Each row is a point on a landscape with many valleys, with its height.
From any point a ball rolls to the lowest of the 6 points nearest to it. It stops when none of these is lower. Distance is the straight distance between rows; heights are no part of it.
Z95 h=829: [ 30  11  11  -6  -2  29  45 -12]
Z71 h=278: [-34   7  -2 -10  -4  18 -17   3]
Z774 h=742: [ 23 -11  17  14 -21  35   5 -17]
Z249 h=563: [  7  23 -18 -28   1  22  40 -13]
Z126 h=576: [-30 -36  41  10  41 -31 -12   6]
Z419 h=247: [ 47   9 -32  -4  -8 -24  17  -9]
Z470 h=500: [ 33   4 -12  -6 -13  -3  17 -17]
Z90 h=304: [-18 -25  21  20  23 -31 -24  14]
Z430 h=388: [-29 -22  31  13  18 -10 -26  16]
Z185 h=597: [-19   0  19  -6 -18  39  10 -13]
Z388 h=237: [-21 -13  28  13   2   6 -24   6]
Z452 h=410: [ 13   7 -20   3 -13  -6   1  -2]
Z596 h=75: [-28  -6  20   7   1   5 -27   6]
Z634 h=449: [ -9   6 -33 -15   0 -13  -9  11]
Z904 h=445: [ -6  -3 -35  -2   5 -33 -14  16]
Z895 h=256: [-35  -7  32  10   7   6 -26  10]
Z135 h=332: [-16 -24   7  19  22 -39 -23  20]
Z635 h=403: [-44   7  10 -14 -11  38 -10  -4]
Z715 h=330: [-30   1  -8   1  13 -14 -22  13]
Z530 h=414: [ 17   9 -40 -12  -6 -17  -4   0]
Z963 h=755: [ 21  -1  10   3 -18  25  18 -14]
Z762 h=338: [  1  11 -17 -18 -11  15  15  -6]
Z294 h=250: [-38   8  -7  -8   2  10 -16   7]
Z577 h=499: [-27 -22  -2   4  41 -42  -7  16]
Z2 h=229: [-18  14 -18 -12  -2  11   4  -1]
Z49 h=378: [-25 -19   8   4  37 -32 -21  12]
Z710 h=613: [ -2  13   8 -14 -10  34  23  -9]
Z662 h=484: [ 13  11 -10 -16  -9  21  27 -14]
Z650 h=83: [ 31  10 -25  -9 -14 -13  16  -8]
Z259 h=794: [-18 -42  56  12  26 -26 -14   6]
Z877 h=507: [ 26  -6 -15   6 -21  -8  -4  -3]
Z449 h=409: [  4  -2  -7  13  -5 -11 -20   7]
Z237 h=329: [-26 -12  15  17  12 -19 -20  14]
Z80 h=404: [  3   7  -9   2 -10   7 -14  -4]
Z933 h=884: [23  3 26  1 -4 44 45 -8]
Z697 h=660: [ 39  39  -8 -20  21   0  54  -9]
Z532 h=390: [  9  20 -34 -21  -9  -8   7   8]
Z76 h=367: [-16  19 -27 -31  -9   4  12  -4]
Z447 h=675: [ 35  19 -10 -16  -4   8  34 -12]
Z309 h=402: [ -6  -9  23  21 -16   7 -22   1]
Z208 h=427: [-23 -40  19  10  34 -38  -7  10]
Z683 h=585: [  9 -15  22  31 -13   7 -23  -4]
Z307 h=738: [ 25  -3   6  13 -18  15   1  -8]
Z823 h=353: [ -2 -16  19  25   6 -20 -29   4]
Z667 h=629: [-13 -21  47  29  14 -12 -31  15]
Z719 h=472: [ 28  21 -32 -34   1  -7  31 -13]
Z165 h=224: [-13 -22  22  19  14 -23 -23  16]
Z321 h=762: [ 30  30  -3 -18  23  19  53  -5]
Z137 h=331: [  6  11 -25 -12 -10   5   3  -1]
Z878 h=788: [-24 -14 -22  -1  29 -39  -9  21]
Z770 h=149: [-34   3  25  -2  -7  29 -23  -2]
Z431 h=680: [ 10  -2  14   3 -16  37  17 -15]
Z250 h=428: [ 17  20 -27 -28  -6  -4  29  -9]
Z547 h=655: [ 22   6  -3  -3 -12  23  22 -14]
Z773 h=312: [-20  19 -23 -29  -9  21  11   2]
Z583 h=317: [-31  11 -21 -18   3   3  -8   7]
Z62 h=352: [ -2 -15 -15  20  13 -37 -13  14]
Z261 h=603: [ 30   5 -10   3 -14   3  10 -12]
Z131 h=260: [-12  -3  11  17 -15   6 -17   0]
Z347 h=774: [ 33  24  -3 -16  12  11  46 -10]
Z415 h=691: [ 12   8   7   3 -14  26   6 -11]
Z498 h=580: [ 28  -5 -22  18 -14 -28 -13   5]
Z990 h=384: [  3  -7   9  21  -4  -3 -19   3]
Z435 h=568: [ 15 -10  19  26 -17   1 -24  -2]
Z554 h=374: [-13  -8  -8  12   8 -20 -15  13]
Z464 h=541: [ 15  35 -23 -43  13  11  41 -12]
Z968 h=524: [ -8  -9  30  14 -11  21 -22 -11]
Z198 h=604: [ 33   2  -9  19 -24 -10  -4   4]

Two balls start at each pair of points below. Name the first point that both come to, or write none.
Z95 and Z431 -> none
Z185 and Z415 -> none
Z198 and Z990 -> Z131
Z249 and Z532 -> Z2

Call two points neighbours if one is among the 6 nearest of the other. Go from one point of each pair to the other, from neighbour to neighbour, staying as low as possible. Name the highest point that can't be avoided.
Z650 and Z596 -> Z452
Z2 and Z165 -> Z237
Z596 and Z2 -> Z294
